A landscape with many peaks, sampled at points; each row gives a point and its height.
A climber steps from a point to the highest of its 2 nearest points, and stops where none of them is higher. Distance is the straight distance between rows; heights are no part of it.
Timem: [158 138 123  99 131 150 140 118 168 122 208 168 115 160 137 156 144 159
 193 139 163 119]  h=40.7
ref: [112 180 181 162  95 108 172  97 141 115 105 120 108 152 112 150  95 120
 103  63  35  72]  h=22.8
sur: [153  95 157 141 113 163  74 156 129 163  35  88 156 142 130 141 144 121
 139 120 154 146]  h=48.1
Zuzi: [120 136 134 122 103  91 127 129 115 107 159 126 106 164 185 149 123 100
  85 164 173 126]  h=62.3
bav: [112 133 149 139  84 128 106 102 117 129  93 105 116 132 128 149 123 106
 145 119  95  80]  h=47.5
zul: [ 78  99 101 123 112 172 110 111  73 174 121 119 153 109 129 105  86 157
 111 194 101 174]  h=26.1
doku: [135 115  96 154 134  92 107 127 145 123  87 153 126 112 122  55 157 134
  77 133 123 184]  h=65.2
zadig: [117 184 136 122 153 159 172 124 160 161 132 105 161  97 135 197  88 133
 155 132  80  64]  h=70.3
pive: [103 129 104 144 136 120 136 153 138 146 109 121 135  91 176 121 116 145
 111 190 140 161]  h=67.1
Tuto: [128 104 129 130 154 147 142 185 130 128 111 109 133  84 121 126 118 143
 174 152 151 173]  h=69.0
dopu: [141 135 130 139 142  55 143 133 103 111 139 157 144 142 118  90  94 157
  78 150 120 179]  h=21.4
taba: [114 149  98 141  89  93  96  75 124 126 117 135 114 134 152 104 139 101
  62 131 117  98]  h=12.4
ral: [121 145 122  92 159 106 170 163  64 100 224 127 118 147 141 154  83 113
 100 149 170 150]  h=30.7
moge: [125 121  97  98 163 160 154 152 158 123 200 149 114 115 152 143 138 143
 178 155 180 138]  h=43.1
Mag: [125 116 160 147  67  76 101 110 139  88 113 130  71 181 163 127 138 116
 143 140 154 139]  h=25.7
Rur: [132 140 126 155 139  92 156 133 192 102 104 131 105  91 127 118 156 113
 155 104 110 109]  h=18.5
gef: [116 122 121 129 149 159 145 156 191 128 127 102 106  78 149 153 141 122
 216 149 146 117]  h=50.5
dos: [118 134  93 162 122 104 121 104 143 144 104 140 134  85 110  89 106 174
 143 161  64 167]  h=46.7
Zadez: [134 139  78 142 177 143 128 146 147 166 111 133 161  78 155 121 121 146
  93 155 137 138]  h=69.9
Dov: [ 74 134 102 120  94 130 109  94  83 153 141 119 137 125 151 127  87 125
  91 194 103 131]  h=30.6
Fud: [193 162 130 127 123 139  78  73 147 168  98 157 156 158 100 116 129 179
 138 101  89 103]  h=37.3
fov: [140  99 102 128 149 113 129 143 138 107 142 158 120 112  99  57 167 130
 111 115 147 177]  h=69.2
Temet: [113 117 130 153  77 102 100 118 152 122  82 113  91 124 157 113 138 128
 144 159 131 148]  h=22.7
pulo: [174 135 153 126 112 156  91 115 150 163  82 117 159 156 121 166 122 155
 172 128 132 106]  h=50.6
sir: [130  94  97 104 143 157 138 118 128 142 194 179 108 164 133  90 142 203
 126 167 164 200]  h=45.6
paner: [156 128  93 121 164 155 109 124 137 154 119 135 159 108 102 102 166 115
  90  99 147 107]  h=35.8
Ligi: [116 130 126 131 118 121 114 144 140 168 105 146 141 141 200 121 106 185
 101 207 154 197]  h=72.9
Gisep: [145 108 133 122 136 160 134 116 151 119 114 124 124 102  47 106 165 124
 192  68  87 119]  h=4.7
mafo: [133 103 103 109 172 167 133 164 138 150 158 164 135 130 160  99 155 176
 106 148 189 190]  h=50.2
pidat: [ 99 148 128 143 118  86 147 118 105 100 138 110 117 129 148 154 122  78
  78 107 119  71]  h=36.7
Posi: [103 115 121  92 140 116 141 142  44 120 193 127 120 154 136 113  91 119
  61 159 163 173]  h=28.7
kade: [133 153 131 121 137  63 179 116 148  87 206 150  94 144 136 135 115 133
 141 151 128 145]  h=24.8
talu: [142 150 153 148  95 150  99  88 154 150  64 106 126 125  97 150 122 135
 169  89  65  79]  h=55.6
taz: [113 153 154 128 137 100 159 116  94 113 138 131 150 123  85 124  83 121
  97  98  57 104]  h=57.1
zekos: [134 111 147 112 129 109 137 165 119  88 165 130 106 163 159 141 153  97
 121 129 197 141]  h=58.4
Felev: [111 142 112 126  98 129 124  83 166 103 140 125  70 124 146 144 177  84
 153  98 134  62]  h=15.8
zuri: [ 82  81  87 122 115 165 121 127 133 134 124 124  88  93 129  72 168 127
 135 160 143 184]  h=39.1
vub: [129 134 131  93 114 134 131 121  74 139 209 149 149 183 128 159  94 162
 121 177 144 146]  h=34.4
Bofa: [ 68 105 154 150  93 127 142 130  80  97  92  75 111 103  82 140 106  78
 151  97  68 103]  h=12.3
kiku: [109 109 116 164 112 105 133 135 192 101  90 115  80  77 138 102 159 120
 177 140 118 147]  h=20.1
tonor: [160  99 171 104 128 115 121 158  75 103 141 138 157 173  92 114 121 126
 111 101 152 148]  h=49.3
pir: [156 119  73 151 143 137  89 107 162 157  91 172 146 114 114  62 175 165
  94 115 119 174]  h=59.9
ladod: [122 131 144 117 101 114 103 136 118 151 124 137 131 176 208 142 121 141
  76 191 180 157]  h=66.7
voge: [163 107 142  94 127 151 118 149 108 130 169 153 147 175 119 125 152 145
 140 119 172 137]  h=52.8
med: [133 145  94  90 157 139 155 122  90 132 226 163 143 156 141 135 110 142
  93 151 164 124]  h=32.4
bisit: [109 148 189 175 122 105 158 137 125 109  76  99 134 136 103 165 106  96
 110  48  78  69]  h=17.5
vozi: [141 161 186 137  83  88 135  98 121 112 119 134 122 175 118 153  90 142
 144 104  62  95]  h=27.6
tov: [128  91 162 156 120 122 103 176 105 120  46  88 152 116 126 126 123 104
 124 119 140 162]  h=39.0
von: [132 148 122 134 172  84 153 137  92 102 141 132 154  99  94 104 112  97
  64  89  96 113]  h=62.2
dig: [128 162 115 146 126  94 135  96 133 133 120 140 139 105 110 104 100 138
 112 122  53 114]  h=51.6
Nef: [127 108  99 109 179 114 156 157  96 101 178 142 120 113 107  74 154 109
  77 108 168 165]  h=65.6
mar: [ 98  91 118 128  93 147 102 110  78 136 113 118 130 121  95  87 113 134
 132 156  88 162]  h=21.0
Tata: [161 123  80 138 174 132 121 136 176 151 127 178 140 115 146  79 169 179
 100 128 162 176]  h=54.8
dit: [142 101 139  98 162 159 133 199 103 108 147 118 128 130 139 126 157  99
 117 102 213 151]  h=53.8
Guko: [105 177 118 151 146  56 166 134 128 109 142 120 126 103 170 150  92 103
  75 144 117 100]  h=34.5
Tik: [137 128 153  90 140 181 165 141  95 136 175 123 164 128  67 163  99 152
 192 115  98 114]  h=22.3
Bulot: [ 71  75 121 101 132 175 111 148 105 142 105 114 103 114 159  89 175 126
  94 154 164 209]  h=34.3
Gor: [141 142  82 107 160 204 123  96 194 173 141 134 129  93 118 146 161 148
 194 127 127  77]  h=36.5
farus: [156 119 151 108 169 105 148 196  62 109 153 128 156 142 111 121  84 141
 101 121 160 174]  h=54.5
Dekas: [106 111 135 163 134  86 127 172  95 115  65  94 148  86 139 112  90 111
  90 145 111 168]  h=35.9
riso: [119 137 155 118 151 151 182 146 115 110 140 107 139  96  66 143 104 117
 171  84  73 111]  h=13.4
Muda: [137 175 149 136 134 136 146 123 165 141 117 117 139 128 141 186 121 111
 139  97  98  57]  h=66.6
Vego: [104 120 153 155 135 122 141 148  96 107  81  91 144  91  88 138 107  80
 110  69  86  99]  h=13.3
zibav: [127 126 144  90 116 166 147 121  64 146 202 131 160 160  94 166  78 161
 169 155 107 129]  h=30.2
Kanad: [128 126 150 123  82 121  97  98  88 122 121 122 133 176 134 147 126  99
 103 115 130  85]  h=42.0
leko: [144 147 122 138 167 110 129 150 104 135 115 120 175 115 130 144 125  93
  56  90 140  86]  h=59.7
nisi: [163 110 142 126 129 187  78 128 136 172  54  90 163 136  85 156 138 120
 156 102 126 104]  h=65.5
viru: [ 95 123  80 135 117 121 131  95 146 121 138 135  95  98 121  82 133 137
 143 168 102 152]  h=42.7
sisa: [131 160 120 154  78  93  94  62 157 116 110 132  83 136 161 123 155 101
 108  94 112  58]  h=14.4
Purum: [179 163 165 136  86  99  89  73 130 135 108 151 135 172 112 126  99 181
 153 122  87 116]  h=32.1
zomu: [143 140 132 138 158  76 164 142 134  98 149 151 128 113 111 102 113 144
 131 131 112 152]  h=23.1
Faz: [ 84  95 140 157  85 109 114 128  97 107  72  84 118 100 102 113 104 104
 146 142  88 151]  h=16.7
sibuf: [162  88 171 120 133 144 101 180 119 121 100 125 146 171 140 141 165 106
 114 102 206 136]  h=47.4
zab: [116 102 144 148 113 143  93 115  78 128  70 103 160 117  68 118 125  76
  97  71  87  95]  h=10.0
susat: [140 144 153 141  89  67 138  97 149  81 148 143  77 181 147 150 147 110
 134 103 138  95]  h=27.9
togel: [ 84 143 146 141  99 118 162 115 114  88 169 106  81 147 152 194 136  62
 129  97 136  58]  h=32.8
Sofom: [157 133 121 131 128 126 128 111 194 107 132 146 102 130 126 127 180 115
 176  92 145  91]  h=17.1
muki: [ 80 163  92 129 127  93 155 104 109 135 171 124 121 111 164 143  84 122
  96 186 112 122]  h=33.1
rira: [127 131 144 102  84 123  97  99  68 145 163 143 150 196 145 141  96 133
  83 156 132 119]  h=37.5
bet: [145 122 146 120 110  58 144 110 124  84 175 154 105 177 124 111 138 120
 122 117 141 138]  h=26.3
moriv: [106 139 148 147 109  88 156 136 155  83 161 122  83 138 174 179 134  95
 153 128 150  99]  h=29.8
gar: [ 73  90 104  95 134 158 135 149  61 135 154 117 100 125 149  89 124 118
  71 167 168 203]  h=29.4
radi: [149 173 148 144 162 123 136 134 138 148 100 117 181 129 135 183 104  97
  83  82 112  51]  h=63.0
Sos: [172 149 121 115 128 169  88 107 189 170 118 139 126 144 159 164 144 162
 183 146 157 100]  h=44.1
takof: [152 137  80 120 164 186 101 104 175 172  96 125 150  99  94 131 172 120
 145 102 126  87]  h=33.6
ludaz: [131  94 141 100 108 139 127 140 131 122 158 159 104 178 149  98 151 159
 142 169 177 199]  h=45.2
rika: [110 115  77 128 180 164 162 162 187 128 166 134 105  60 150 120 146 144
 190 163 158 153]  h=46.1
Dibim: [178 149 148 114 105 168  61  75 116 180  92 125 164 170 113 152 108 152
 127 107 108  76]  h=42.8
Rolez: [147 107 126 121 137 152 114 148 155 136 108 124 135 118 128 121 160 138
 160 135 154 145]  h=59.0
Vubi: [121 127 150 148 119 152 117 138 187 132  76  90 111  93 136 168 135 119
 223 131 115 106]  h=56.5
kasi: [143 142 125 163 114 138  89  99 184 144  39  96 117  95 130 145 141 120
 165 120 105 102]  h=64.1
Mabin: [131 163 102 126 174 147 153 133 142 165 139 129 168  86 129 155 102 143
 119 131 104  90]  h=74.1
zik: [144 118 135 132 174 114 157 207  97 122 131 127 152  99 125 123  81 165
 134 154 145 192]  h=59.4
Pogi: [127  81 130 100 121 174 114 154 158 126 130 135 105 150 147 113 191 134
 159 143 199 172]  h=51.4
gunez: [123 140 161 129 120 140 172 107 156 103 133 123 106 123  68 131 136 118
 178  59  59  89]  h=8.5
nikem: [131 137  95  96 137 174 143  93 168 138 203 152 109 118 116 138 150 156
 201 134 124  92]  h=38.7
Rupa: [158  96 125 119 142 158  92 156 123 145  86 129 157 139 130 100 180 110
  76 100 175 151]  h=40.6

For each start below, name the point where the climber stops.
gar -> von
takof -> kasi
Bofa -> pidat
paner -> Ligi
bisit -> nisi

Call two points neighbours if one is among the 2 nearest of the other. Go from one point of each pair to the other, from neighbour to neighbour, staying as high as possible. Name the lowest point that can't be avoided.
nisi, fov -> takof
Ligi, fov -> dit
nisi, kasi -> Gor
Ligi, von -> leko
Ligi, Mabin -> pive
